A landscape with many valleys, sampled at points; each row gives a point and its height.
From any point a ball rolls to the lowest of the 6 points nearest to it. It stops when none of these is lower. Distance is the straight distance between rows; heights are no part of it.
Q_944 height 18.1: [119 157 168 109 183 135 185  69  68  75  93 108 140 126 113 114 152 106
 124 114 162 142 150  83 107  86 145  99  77 122 161  84 108 155 127 113
  88  73 136 211  88 113 147 139 148  55  69 138  97  79 123 167 226 119]
Q_740 height 18.4: [247 122 102 131 101 170 117 128 134 159 126 153 172 104 108 142  89 132
  83 177 107 132 138 119 124 133 123  84 158 140 121 109 118  94 130 160
  70 145 105 114 105 134 106 143 130 132 107 126 158 135 169 164 133 136]
Q_516 height 33.4: [ 77 131 185  82 143 138 153  96  69  86  93 121 136 129 109  73 160 117
 121 122 137 160 144 157 101 136 135 117  95 167 159 134 121 140  86  75
 145  78 126 180  75 102 150 136 100  96 118 148  69  89 141 161 172 118]
Q_603 height 9.3: [ 58 118 162  97 126 127 116 126 134 112 100 107 116 133 114  97 177  99
 136  92 129 144 123 164 131 144 143 128 110 159 123 144 120 150  89 107
 187  85 147 101 135  98 147 114  64 141 141 153  94 108 131 136 118 132]
Q_776 height 45.1: [102 120 129  87 154 109 112 146 142 117  91 143  93 100 139  93 197  99
 104  77 174 151  82 198 151 107 131 147  86 139 101 119 103 162 118  63
 220  48 177 175 120 138 171 181  89 149 137  70 120  87 100 165 122 133]
Q_787 height 1.6: [177 161 153 125 137 185 158  62  82 131  80 132 132 138  95 122 125 122
 146 143 154 119 137  54 125 109 146  90  94 144 130 111  75 166  94 161
  57  94 110 174  84 120 127 133 139  73  99 159 129 103 130 176 187 116]
Q_131 height 11.3: [137 166 147 186 138 149 158 129 100 130 112 135 116 143 163 127  66 169
 144 125 136 104 134  60  85 109 131 156 164  93 137 133  83 130 126 121
  91 136 100 197 124 171 115 172 151 136  76 126 197 142  42 153 189 101]
Q_184 height 22.2: [ 87 119 129  99 113 116 115 118 147 123 124 109 135 138  94 139 159 120
 145 125 100 131 129 151 149 157 147 111 132 142 123 134 142 136 106 133
 155 138 151  69 129 101 121  87  88 124 154 181  99 108 149 105 115 132]
Q_926 height 20.0: [144 144 153 105 133 171 164  61  70 115  83 131 136 150  90  96 140 122
 141 135 140 144 139  80 124 128 149  99  78 160 142 109  98 153  97 138
  81  98 117 165  74 108 126 123 135  74 100 156  87  94 131 166 203 111]
Q_371 height 6.8: [157 159 154 166 145 165 167  99  97 124  97 133 122 135 149 123  67 151
 148 140 154 102 125  59  97 110 133 127 153 114 131 119  76 137 111 130
  79 117 105 188 129 161 106 154 151 113  79 129 180 131  68 154 181 102]
Q_15 height 36.1: [ 96  73 137 123  98 121 101 153 174 114 107  98 112 115  96 131 239  75
 164 132 105 101 112 140 156 131 118 112  95 182 103 175 100 136 133  87
 205 110 221  92 101  51 176 143  83 190 110 165  93  81  92 193 132 107]
Q_251 height 13.5: [116 152 152 161 154 122 177 103  85 126 106 127 104 142 153 125  82 183
 136 101 142 131 129  77  72 121 137 148 102 124 136 111  88 137 127  91
 101 106 101 171 113 163 121 162 146 101  81 121 143 132  64 115 205 122]
Q_961 height 25.7: [204 168 134 145 126 181 103 143 109 155 132 122 167  91 158 116  67  93
  84 187 169 131 177 117 116 105 120 146 204  86 161  76 133  84 140 197
 113 176  84 173  88 146 118 116 179 169 117  78 197 153 172 184  85 153]
Q_29 height 15.5: [206 148 136 148 121 178 141  91 117 144 110 155 136 122 138 119  72 134
 124 167 145 111 126  78 124 124 121  97 160 134 115 124  89 135  98 163
  61 135  97 157 111 140  94 132 135 126  94 130 172 142 136 152 147 114]
Q_528 height 11.2: [195 129  97 163 134 174  98 151 119 133 148 139 156 111 163  84  55 125
  85 174 154 136 160 121 132 121 123 156 230  66 158  92 151  78 133 176
 109 165 109 171 135 170 109 131 180 166 125  78 196 168 140 159 106 126]
Q_124 height 44.1: [154 107  64 174 114 104 106 175 135 153 184 136 144 131 145 173 106 129
 137 145 115 101 135 145 156 103  82 139 148  77 152 149 176  99 182 124
  95 168 129 107 201 147 129 143 193 132 183  98 115 178 155 106  67 122]
Q_236 height 12.3: [142 141 146 149 140 148 156  79  98 118 108 137 115 139 140 112  88 165
 138 126 136 134 125  85  96 138 139 119 132 149 132 118  95 147 108 124
  74 111  95 148 124 149 101 128 141 111  94 127 129 135 101 114 182 118]
Q_496 height 40.1: [ 66 132 176  99 151 129 150  93  87 103  97 123 108 131 129  80 146 138
 120  96 140 160 134 158  96 141 140 139  99 154 146 120 118 145  94  81
 151  82 114 156 105 128 140 126  97 106 127 132  76 104 136 123 165 133]
Q_19 height 37.5: [227  97  91 151 125 172 111 176 136 157 148 131 178  98 112 130  87 114
  89 182 105 151 154 150 145 114  99 120 174  95 154  97 160  68 169 160
  95 155  91 116 161 136 135 167 161 141 130  95 155 146 165 189  96 136]
Q_28 height 16.7: [197 145 123 167 118 173 128 113 122 131 139 160 127 116 156 100  61 139
 110 161 140 122 129  91 120 128 118 120 195 119 126 130 109 113 107 158
  74 147 102 158 133 157  88 139 146 148  97 107 179 160 123 140 148 110]
Q_893 height 26.5: [ 94  82 102 100 100 117  76 138 187 139 138 105 144 151 104 217 197 139
 167 156 125  72 135 134 156 144 120 132 120 106  76 138 195  91 169 146
 182 137 182  92 119  82 141  81 113 117 148 151 118  85 142 120  90 103]
Q_401 height 29.1: [138 105  77 170  91  99 101 193 133 153 176 126 156 136 153 212 135 149
 165 162 135  80 138 151 151 117  83 140 109  91 132 141 186  92 200 131
 118 174 120  99 194 117 133 152 183 120 187  97 106 147 159 112  54 113]
Q_120 height 26.7: [ 62 134 143 123 137  80 125 137 161 130 136 108  96 135 135 130 149 112
 139  80 133 131 109 139 140 133 135 149 106 145 105 138 129 148 120 140
 169 125 127  90 151 121 129  90  95 129 139 140 140 141 127  65  86 142]
Q_206 height 30.6: [ 57 101 143 108 119 107  97 126 179 132 124 101 108 140 113 141 191  90
 146 104 137 120 120 140 159 146 142 137 108 151 106 138 149 144 124 139
 194  99 166  84 138  88 147  99  79 156 133 150 128 115 123 120  86 122]
Q_493 height 20.6: [127 121  91 125 106  85 100 152 159 145 159 112 152 145 125 217 158 141
 157 155 112  85 131 145 155 134 114 111 112 109 102 142 188 101 168 143
 149 166 135  84 160 109 116  98 141 108 167 148 116 119 164  92  75 123]
Q_133 height 1.7: [ 91  90 136  95 146 103 104 144 174 127  99 141  88 117 140  96 192  85
 134  92 183 152  83 166 182 118 134 154  89 145 104 108 104 172 149  69
 208  63 193 134 140 116 169 179  93 169 134  64 144  96  81 134 114 134]
Q_600 height 29.2: [129 107  82 157  88  93 101 185 139 150 162 125 157 134 140 227 153 160
 177 176 135  73 146 148 153 125  93 131  91  86 112 142 193  88 201 135
 135 169 116 100 182 111 128 136 170 106 185 104 107 128 167 108  61 115]
Q_733 height 47.1: [ 80  96 147 107 114 126 103 149 144 113  95 100 118 114  92 106 219  77
 143 115 108 119 116 163 148 143 128 110 106 176 118 174  96 138  92  95
 210  93 186 112 116  63 168 132  70 163 138 172  91  82 110 190 126 121]
Q_565 height 10.4: [195 176 160 154 123 188 138 113 107 139 109 144 131 111 152 113  53 110
 130 179 162  87 136  80 120 106 122 127 195  93 122 119  83 143 102 173
  79 153 103 199 114 152  90 144 148 140 101 116 212 139 121 170 138 117]
Q_978 height 14.7: [155 134 119 166 138 125 146 118 123 117 146 154 105 135 152 114  76 164
 119 131 105 137 117 108 109 138 130 121 161 131 126 151 117 125 115 131
  86 147 109 114 156 165 100 122 141 139 123 131 135 170 114  84 143 126]
Q_255 height 42.3: [187 115  86 175 129 148 113 154 133 133 171 156 148 119 151 108  69 134
  98 152 106 134 129 126 137 127 109 131 210 102 153 133 154  97 139 145
  85 161 124 130 182 168 114 150 175 159 128 103 159 179 134 129 117 117]
Q_367 height 18.3: [182 123 102 111 110 136 132 109 131 134 129 146 156 122 103 137 103 140
 115 156  82 148 131 127 138 153 138  85 145 144 125 124 133 129 122 139
  90 151 118  79 127 131  98 113 124 117 128 156 104 131 159 103 136 132]
Q_824 height 28.4: [ 57  86 133 116 119  96  94 127 198 140 135 116  91 146 130 154 184  97
 154 108 160 120 113 119 171 134 128 147  99 150  87 124 167 141 150 148
 192 100 167  89 136  82 142 101  91 153 128 121 159 122 109 104  63 121]
Q_880 height 25.3: [196 139 117 110 105 173 143  78 107 140 104 148 153 126  99 121 108 146
 121 161 118 136 125  92 125 149 145  83 128 161 120 115  96 140 104 158
  71 138 110 113  88 122  99 117 121 111 110 153 116 123 151 138 171 128]
Q_668 height 22.9: [181 122  95  82 110 132 127 121 134 137 126 128 163 132  82 140 123 145
 117 160  81 133 121 132 136 166 149  81 127 135 132 126 135 131 131 144
 106 164 138  71 112 114  98  92 111 106 143 174  83 103 159 110 152 144]
Q_604 height 80.4: [185  96  71 167 123 132 106 178 134 154 171 130 168 125 134 157  95 120
 124 162 109 124 138 157 158 112  79 134 164  80 165 128 174  87 184 128
  84 164 121 100 209 140 145 172 180 137 168  95 122 166 154 138  79 124]
Q_829 height 18.9: [164 140 110 181 128 150 128 134 127 125 161 160 122 130 165  90  57 159
 110 136 113 121 121  98 108 130 122 149 195 111 134 145 125 118 112 138
  84 157 119 149 152 178 103 142 161 162 110 106 171 180  96 122 153 116]
Q_430 height 32.4: [160 110  92  99 102  94 109 158 158 139 144 112 169 133  91 218 150 139
 155 167 100  94 136 153 141 132 117 106 115  91 113 130 171  90 180 132
 133 173 141  81 151 107 119  97 127  89 178 155  89  98 162  95  99 132]
Q_948 height 21.7: [108 136  74 169 113  61 125 181 153 135 213 148 105 150 161 144 108 134
 144  90 122 100 117 121 150  95 118 175 127  98 126 170 168 127 169 149
 114 177 137 112 163 150 128 116 189 142 180  95 157 195 104  81  54 135]
Q_711 height 24.6: [147 151 115 186 121 167 109 146 118 125 156 149 146 141 164  80  51 158
 113 140 134 116 155  84 112 122 129 178 221  64 146 129 127 101 119 161
 103 183 128 181 127 183 104 138 164 177 111  94 211 172  73 146 154 108]
Q_746 height 21.5: [178 128  91 145 122 115 127 135 145 135 160 141 141 130 130 153  97 139
 115 144  87 128 117 134 144 130 114 100 155 118 132 140 151 107 143 137
  85 157 119  80 172 147 104 127 150 126 144 135 116 162 156  91 108 125]
Q_513 height 22.4: [113 108 106  79 107 109 102 135 164 132 136  98 153 145  82 182 170 127
 154 152  93  90 130 147 150 149 136 109 125 109 112 137 160 110 141 146
 172 158 172  78 125  89 120  72 100 108 164 177  98  85 158 115 112 128]
Q_718 height 9.8: [ 69 138 162 115 145 112 154 114 113 113 119 132  94 133 146 110 118 155
 132  75 127 155 117 143  92 140 154 153 102 139 124 124 104 151 109  97
 149 103 102 123 127 153 128 122 103 119 133 122 117 132 113  80 145 146]
Q_546 height 26.6: [216 152 122 155 122 183 114 139 120 142 136 141 158  98 152 115  68 109
  86 185 149 129 161 120 124 112 118 129 207  89 146  90 126  88 130 185
  99 168  91 173 108 149 107 133 158 162 108  86 194 162 171 182  99 132]
Q_221 height 19.8: [ 85 123 115 124 120  82 113 134 168 129 148 113 123 148 126 175 150 122
 143 119 110 109 116 137 151 138 126 124 116 129 105 142 162 127 136 148
 152 143 134  73 156 116 116  88 121 117 149 160 125 135 154  80  74 128]
Q_407 height 22.3: [109 121  68 167 103  73 112 189 146 145 193 140 114 147 163 192 135 136
 153 135 141  82 123 136 154 113  98 154 107  95 114 154 186 108 177 145
 130 162 136 115 180 127 127 128 198 125 192  96 137 178 139  84  32 123]
Q_783 height 21.8: [231 154 134 129  98 186 123  98 115 166  98 151 154 101 118 145  97 125
 112 181 142 107 145  87 128 127 124  86 148 137 105 112  82 133  99 177
  56 138  99 154  72 126 111 136 127 133 106 138 185 132 166 181 139 131]
Q_18 height 35.7: [ 62 104 139 115 136  74 122 162 187 133 136 122  75 138 151 122 142 100
 147  74 167 133  94 127 160 128 145 169  86 144  95 118 137 146 157 131
 196 117 146 110 147 117 147 115  88 130 142  93 193 123  80  74  76 143]
Q_412 height 18.0: [212 148 139 143 122 186 117 160 113 164 128 117 182  95 122 147  91 102
  63 185 149 145 194 145 106 101 117 138 180  96 145  74 136  66 162 198
 128 178  56 144  80 130 143 135 175 166 122  79 187 144 185 217  87 164]
Q_790 height 18.7: [ 87 152 171 103 165 127 176  77  67  87 101 117 132 128 129  97 149 133
 124 112 155 158 141 118  90 110 133 122  83 134 159  88 115 147 112  84
 111  75 120 201  75 123 142 140 136  76  82 132  90  86 118 144 215 118]
Q_843 height 18.8: [122 133 133 136 129 122 141 101 120 117 124 137 115 134 131 120 100 154
 131 122 112 142 122 119 117 150 135 115 131 155 118 140 117 138 106 132
 104 133 104  99 149 149 100 109 117 126 121 146 106 152 130  77 135 135]
Q_962 height 23.2: [ 71 104 100 129 105  83  95 146 177 146 151 111 112 150 130 199 172 128
 155 132 145  96 121 126 164 139 120 139 105 135  81 133 186 113 158 157
 171 131 155  85 139 100 133  89 123 127 146 137 146 121 142  86  55 124]
Q_96 height 15.2: [131 127  86 140 117  86 116 150 152 134 162 124 139 137 130 189 129 133
 145 146 104 108 120 142 149 132 108 116 123 113 123 143 166 114 148 137
 115 170 128  71 180 128 110 105 152 112 161 137 120 147 164  79  80 129]
Q_110 height 45.4: [212 107  75 152 119 142 114 155 143 145 160 136 164 114 125 143  87 125
 101 166  91 137 136 149 153 121 100 104 166  97 148 121 166  89 161 139
  81 164 112  98 182 142 123 163 160 136 138 114 135 166 162 140 100 126]
Q_498 height 19.7: [ 82 143 164 116 161 128 168  87  80 109 107 125 114 130 147 109 119 163
 128  93 139 150 130 119  78 129 138 151  92 135 139 102 108 145 116  81
 114  89 106 167  97 147 136 136 123  90  96 117 101 113 104 108 193 134]
Q_285 height 31.6: [ 58 121 149 110 133 101 107 127 159 128 118 105 110 139 124 128 169 107
 144  89 135 132 118 146 147 147 146 135 109 149 112 135 135 148 110 135
 175 105 141  87 140 112 133  93  80 136 144 153 120 124 133  97  98 138]
Q_862 height 21.6: [102 132 152 127 148 124 154  96 107 113 116 135 102 134 144 103 105 155
 136  99 124 150 126 114  89 143 144 138 112 156 134 124 107 148 100 107
 110 116  95 121 129 154 116 123 120 120 121 137 103 138 117  83 162 140]
Q_998 height 45.6: [102 127 150  91 116 150 142  90 100 110 102 120 135 144  90  90 134 136
 139 133 109 158 132 129 124 163 154 105 112 167 144 128 119 150  85 118
 131 121 122 113  97 106 124 100 102 106 134 168  64 108 147 123 167 130]
Q_772 height 18.5: [ 82 169 150  98 199 104 162  92  83  78 109 105 143 106 135 123 155 133
 101 100 153 141 148 116  94  79 129 108  77  89 161  59 122 137 144  76
 113  76 153 226  61 140 150 148 145  78  55 130 115  77 120 151 229 128]
Q_575 height 30.9: [ 75  83 134 112 103 122  88 133 185 126 119 103 109 134 105 149 229  85
 157 123 133 120 114 128 172 142 121 138 106 169  93 152 136 146 148 115
 205 101 204  83 115  59 165 120  87 178 118 148 107  97 101 158 102 105]
Q_239 height 28.3: [ 72 131 132 141 136  62 133 156 171 126 160 127  86 142 148 136 136 113
 144  78 141 116 106 125 141 123 137 153  99 141 101 149 146 142 145 149
 162 146 125  96 154 135 124  95 121 130 143 120 162 154 115  63  70 146]
Q_429 height 63.5: [ 75 141 142  77 160 110 126 142 115 118  92 147 101 103 145  98 173 132
  92  67 165 154 104 202 116 112 133 144  93 125 122 113 106 145 110  57
 214  57 144 192  89 149 167 165  85 124 137  87 112  92 116 159 134 135]
Q_892 height 35.1: [ 68 140 153 127 146  86 150 148 146 132 131 128  89 129 151 113 122 143
 134  67 129 152 110 143 107 136 156 166 100 138 115 133 107 147 131 113
 165 128 107 113 138 147 137 113 104 130 134 121 142 144 101  61 112 158]
Q_795 height 32.0: [ 59 144 163  92 161 114 148 109  94 112  97 122 107 118 147  97 140 150
 108  75 151 161 134 161  83 124 133 155  91 128 144 110 117 146 113  65
 164  74 114 177  88 146 151 138 105 106 117 105  97 104 113 124 162 140]
Q_584 height 11.4: [179 153 150 149 138 167 156  82 103 129 101 144 120 132 136 115  77 147
 140 149 149 118 129  65 109 126 134 113 144 141 125 126  87 153  97 144
  62 117  97 164 117 144  96 141 140 106  89 134 159 138 114 143 181 108]
Q_329 height 28.6: [ 64  94 122 110 109 120  82 128 180 136 128  94 121 140  99 175 203 101
 147 131 122 102 124 128 163 138 124 126 125 141  95 140 162 129 136 155
 194 114 191  76 123  73 144  94  87 150 137 157 119 101 122 137  89 103]
Q_59 height 13.4: [173 135 137 156 133 160 153  85 111 128 117 153 121 137 141 111  77 156
 133 145 136 127 127  82 114 135 127 118 156 144 124 132  96 144  99 141
  63 126  95 143 131 149  90 133 134 123  96 126 145 145 118 126 168 110]
Q_425 height 37.4: [ 55 137 170 102 145 124 143 109 108 115 105 118 104 125 133  92 139 138
 121  81 137 160 126 161  97 141 154 151 101 151 132 118 106 152 102  91
 164  84 110 135 121 132 140 123  89 116 134 131  96 115 125 102 141 148]
Q_653 height 16.6: [133 146 142 186 142 133 154 123 113 123 134 150 102 142 163 104  68 183
 135 106 115 128 126  85  89 129 136 160 150 124 130 150  92 130 120 114
  89 148 104 156 130 179 111 159 144 145  92 117 166 163  59 111 180 121]
Q_114 height 40.4: [ 55 136 165  93 158 110 151 128 112 122  99 126  97 115 149 101 142 147
 112  64 151 159 113 178  92 125 153 164  87 132 123 105 108 147 120  70
 182  79 116 162 104 153 154 144  89 119 130  94 117 105 108 113 144 153]
Q_752 height 35.5: [158 126 127  92 106 169 144  76  98 133 101 140 149 137  89 103 125 150
 133 150 114 151 127 109 129 163 155  88 111 161 129 119 106 147  92 145
  88 135 121 113  86 109 110 109 115  96 117 161  85 112 146 129 177 130]
Q_176 height 42.7: [169 111  79 149 102 104 110 171 143 150 168 125 169 131 128 202 120 135
 146 171 103 101 136 154 152 122  86 112 123  89 142 144 173  92 187 118
 101 180 117  84 191 125 119 147 168 114 175 117 100 136 169 108  80 117]
Q_952 height 44.8: [156 116  74 177 129 118 111 163 141 134 192 151 135 130 153 116  78 140
 104 124 108 120 131 129 137 110 102 157 185  74 153 152 167 109 149 136
  84 165 135 126 185 173 128 140 189 158 165 107 146 201 122 108  91 125]
Q_932 height 33.9: [ 80  90 157 107 131 120  96 144 169 122  98 122  94 113 124 104 222  65
 141  91 154 140 102 153 170 131 123 142  87 164 105 138 104 167 130  97
 207  63 186 115 136  82 171 162  82 180 129 107 117 101 107 160 104 129]
Q_549 height 19.1: [156 126  93 116 110  97 119 127 155 134 145 118 157 135 101 178 126 135
 134 148  84 119 122 148 145 139 125  96 130 120 127 131 158 110 148 128
 116 165 132  70 161 122 105 100 129 108 157 161  95 128 166  85 106 136]
Q_365 height 3.5: [ 90 148 152 145 148 108 167 123 108 126 131 138  95 135 157 118  92 177
 128  81 122 156 120 115  72 136 146 155 107 136 130 128  94 135 127  95
 120 127  96 137 117 169 131 138 123 124 103 113 137 144  80  78 167 141]
Q_159 height 16.4: [132 132  94 175 130 109 127 158 139 129 196 156 109 138 155 108  81 150
 117  98  92 130 116 113 123 116 120 160 175 104 134 173 137 123 140 138
  96 174 133 115 162 183 125 131 171 161 146 110 153 204  92  86 112 135]
Q_936 height 27.0: [ 86 100 128  84 111 128  92 139 157 127 122  94 145 141  76 139 188 105
 150 140  97  98 124 150 146 143 148 115 141 137 116 153 141 127 118 134
 193 136 191  83 113  68 132  80  75 138 151 190  93  74 131 144 130 119]
Q_999 height 46.8: [ 77 113 162  90 110 151 121 131 115 105  87 102 138 128  88  86 180 101
 132 134 104 138 134 165 132 148 143 109 121 176 145 164 113 132  73 100
 189 106 157 125 104  81 152 118  70 132 145 183  72  86 124 174 144 134]
Q_135 height 33.8: [180 177 132 146 126 174 108 135 107 131 134 138 156 121 170  94  48 113
 116 181 175 106 165  95 116 107 132 163 221  48 158  92 116 117 134 196
 114 192 112 205  98 163  90 115 171 171 123  78 216 146 131 161 118 130]
Q_581 height 16.2: [113 152 158 141 170 129 178  77  82 109  92 117 117 137 143 125 111 157
 139 105 147 138 137  79  80 115 132 132  98 123 143  96  95 137 122  90
  86  78 109 178 105 151 127 147 142  90  79 119 119 109  87 131 215 118]
Q_983 height 33.6: [213 111  93 158 138 186 110 159 126 149 143 129 169  98 138 101  73 106
  84 171 137 147 159 147 142 118 111 141 202  83 165  88 162  68 152 182
 105 159  95 146 152 148 125 147 184 156 127  85 182 159 164 181  87 142]
Q_939 height 21.4: [213 122 111 137 131 189 109 172 123 166 142 121 184  96 118 121  84 103
  77 178 132 159 174 156 128 112 114 136 185  90 153  73 150  57 165 197
 118 166  66 137 123 137 145 148 177 154 127  85 172 142 171 210  85 151]
Q_210 height 7.0: [125 143 116 171 137 104 144 149 135 127 177 153 100 133 158 107  77 167
 124  83 104 133 111 110 102 125 131 159 152 116 129 162 116 132 130 130
 106 168 114 109 157 177 121 135 146 155 129 112 150 189  78  78 129 143]
Q_195 height 36.7: [ 85 130 157 104 139 128 143  93 106 110 107 120 114 140 115 103 132 143
 135 115 121 149 129 134 105 160 150 129 111 152 134 128 111 150  89 113
 135 108 112 113 125 127 122 108  97 111 129 151  84 123 133  96 147 137]
Q_434 height 63.7: [ 73 131 177  85 136 123 128 122  89  95  89 121 116 112 124  78 179 109
 108  98 147 149 132 185 104 132 134 124  98 160 141 141 119 138  81  56
 181  60 131 173  90 112 163 147  89 118 132 129  73  93 135 162 141 130]
Q_5 height 48.7: [ 91  94 153 112 118 112 102 140 155 122  87 112 107 114 112 110 235  64
 140 104 137 132 101 159 161 136 123 127  87 182 107 153 100 155 112  84
 212  76 188 107 123  72 175 164  78 183 122 130 101  92 104 185 112 122]
Q_803 height 10.5: [133 123 132  72 103 167 136  95  94 126 103 129 147 134  66  92 142 137
 133 157  99 148 126 127 121 172 164  93 112 170 145 131 115 151  96 137
 121 143 144 114  69  89 116  94 102 100 133 185  66  87 146 144 185 131]
Q_222 height 19.6: [ 98 143 130 147 138  83 145 142 142 124 161 136  90 135 149 128 101 149
 130  85 110 138 104 127 116 136 137 153 119 141 116 158 123 137 128 130
 129 150 111 102 160 157 113 107 122 137 143 125 141 169 110  59 103 150]
Q_627 height 18.2: [140 140 156 114 142 160 169  65  77 110  89 129 125 141 109 104 120 143
 147 128 143 145 135  80 107 132 145 109 100 155 133 108  97 155  99 131
  78  95 102 156 101 128 117 129 135  92  94 143 102 111 125 128 197 116]
Q_695 height 11.7: [186 158 159 136 139 178 154  74  88 128  85 135 125 130 114 124  98 135
 142 150 153 115 128  58 122 118 134  96 124 138 120 115  76 158  99 155
  51  99 103 169 105 135 109 141 132  97  93 138 144 120 120 160 182 108]
Q_625 height 41.5: [ 68 102 160 101 123 117 102 133 159 124  99 109 105 125 117 107 209  81
 143  95 139 132 119 163 153 138 138 137 106 158 111 144 116 154 106 105
 197  78 166 108 129  89 161 133  65 164 136 135 111 109 125 147 107 132]
Q_92 height 69.9: [206  89  93 140 111 136 116 187 141 162 160 125 183 114  97 187 108 121
 137 180  92 119 145 160 148 109  80 120 134  90 148 125 160  82 205 129
  90 176 102  84 190 117 139 170 161 116 163 105 102 130 150 142  99 126]
Q_969 height 50.2: [ 64 163 141  72 172 106 132 126  99 111 116 133 115  99 146 105 167 143
  83  76 160 149 122 192  96  96 115 138  92 118 135 107 122 145 112  49
 189  59 147 220  44 150 157 164 105 101 114  94 108  79 125 152 167 127]
Q_605 height 29.9: [111 124 165  72 103 172 150  98  75 117  93 125 140 139  76  65 152 119
 125 154 111 158 131 136 117 155 154  93  95 184 157 151 120 147  84 110
 141 126 142 150  55  78 144 111 106  85 123 185  64  67 137 174 188 131]
Q_327 height 18.6: [120 138  87 159 123  74 123 155 148 132 184 135 121 138 151 171 123 132
 138 122 108 104 116 133 144 116 108 133 125 112 124 161 163 116 152 140
 116 169 131  90 179 144 119 109 164 129 160 134 127 169 155  74  71 135]
Q_27 height 19.9: [110 136 111 136 130  82 129 124 150 132 152 125 120 135 134 148 124 129
 133 113 104 125 109 136 133 140 125 117 128 134 115 141 145 133 124 135
 123 144 123  75 164 136 106  95 125 122 151 154 116 152 141  68  92 138]
Q_362 height 8.0: [143 120 114  93 111 117 127 114 147 125 128 124 153 134  87 150 131 141
 127 145  87 136 120 143 135 154 144  92 135 143 131 127 143 129 114 140
 119 156 134  66 134 120 104  92 107 110 148 173  85 112 163  91 129 134]
Q_636 height 26.0: [155 131  79 170 128  97 119 154 138 132 180 144 128 126 148 144  95 134
 121 128  97 123 118 137 140 116  97 132 162 110 136 157 157 118 148 136
  90 170 127  97 195 153 109 132 173 145 157 120 129 182 141  87  90 127]
Q_127 height 2.6: [238 155 139 133 104 182 125 138 121 176 118 129 168  88 128 155  97 107
  73 196 132 116 172 120 114 117 113 104 170 122 118  94 109  92 126 185
  91 157  83 147  70 128 134 144 136 153 107 117 203 140 188 212 113 150]
Q_178 height 22.1: [101 136  93 162 119  49 126 167 154 130 190 132  86 148 155 165 127 123
 149 102 123  99 110 123 148 109 116 162 105 117 109 163 165 131 155 154
 138 165 130  97 169 132 112  99 163 132 163 113 158 169 121  61  58 139]
Q_523 height 29.8: [ 89  67 120 108  90 136  88 137 181 118 135  97 115 138  84 157 223 100
 162 140 111  75 120 133 161 140 118 124 133 149  95 166 146 130 147 124
 204 121 226  92 100  53 160  99  87 164 132 173 102  73  97 171 125  90]
Q_551 height 17.1: [119 159 156 131 183 129 182  86  82  90  92 105 130 127 125 137 129 136
 136 108 164 137 143  68  97  82 145 112  81 109 158  77  94 152 130 101
  87  73 127 204 109 138 135 141 153  66  63 133 118  88  87 151 220 120]
Q_319 height 16.1: [120 140  99 171 133  74 138 164 148 128 193 152  94 139 155 134  99 138
 123  91 103 124 111 122 124 112 123 160 139 117 130 170 142 131 140 131
 116 171 127 103 171 170 122 123 162 152 154 117 154 194 103  69  94 141]
Q_702 height 23.4: [233 116  87 147 112 160 124 136 146 144 142 151 156 100 124 137  85 132
  89 171  98 133 127 130 142 137 111  89 169 122 134 122 137  97 138 152
  77 154 109 106 147 138 108 150 145 136 117 126 141 156 160 142 123 130]
Q_838 height 21.9: [119 145 175  88 140 160 171  79  62  93  89 118 141 144  99  74 160 105
 130 135 140 157 147 110 113 120 142 103  72 171 159 113 119 141  98 104
 107  86 131 193  63  91 148 131 134  70  93 158  77  74 141 170 207 112]
Q_276 height 65.5: [ 79 118 163  97 132 117 108 142 138 113  85 117 101 111 121  90 216  85
 127  87 139 142 107 182 151 130 130 132  99 167 116 148 103 154 100  78
 207  57 166 137 126  99 169 162  77 158 129 125  99  96 119 175 115 137]
Q_316 height 31.2: [ 61 116 151  98 144  98 118 149 167 137 102 126  87 128 147 104 166 106
 133  63 170 148  95 162 143 128 150 163  89 134 107 114 107 156 136 107
 206  81 142 129 139 129 151 132  75 142 137  93 156 109  97 102  98 152]

For each start below, name the point where the ball stops.
Q_838 => Q_371
Q_575 => Q_96
Q_516 => Q_371

Call two points neighbours if one is among the 6 nearest of the other. Go from one point of each pair to the other, from neighbour to neighbour, staying as low as possible. Name the highest point that can't be avoided.
Q_371 and Q_365 => Q_251
Q_96 and Q_371 => Q_327
Q_362 and Q_787 => Q_740
Q_210 and Q_787 => Q_978
Q_371 and Q_787 => Q_584
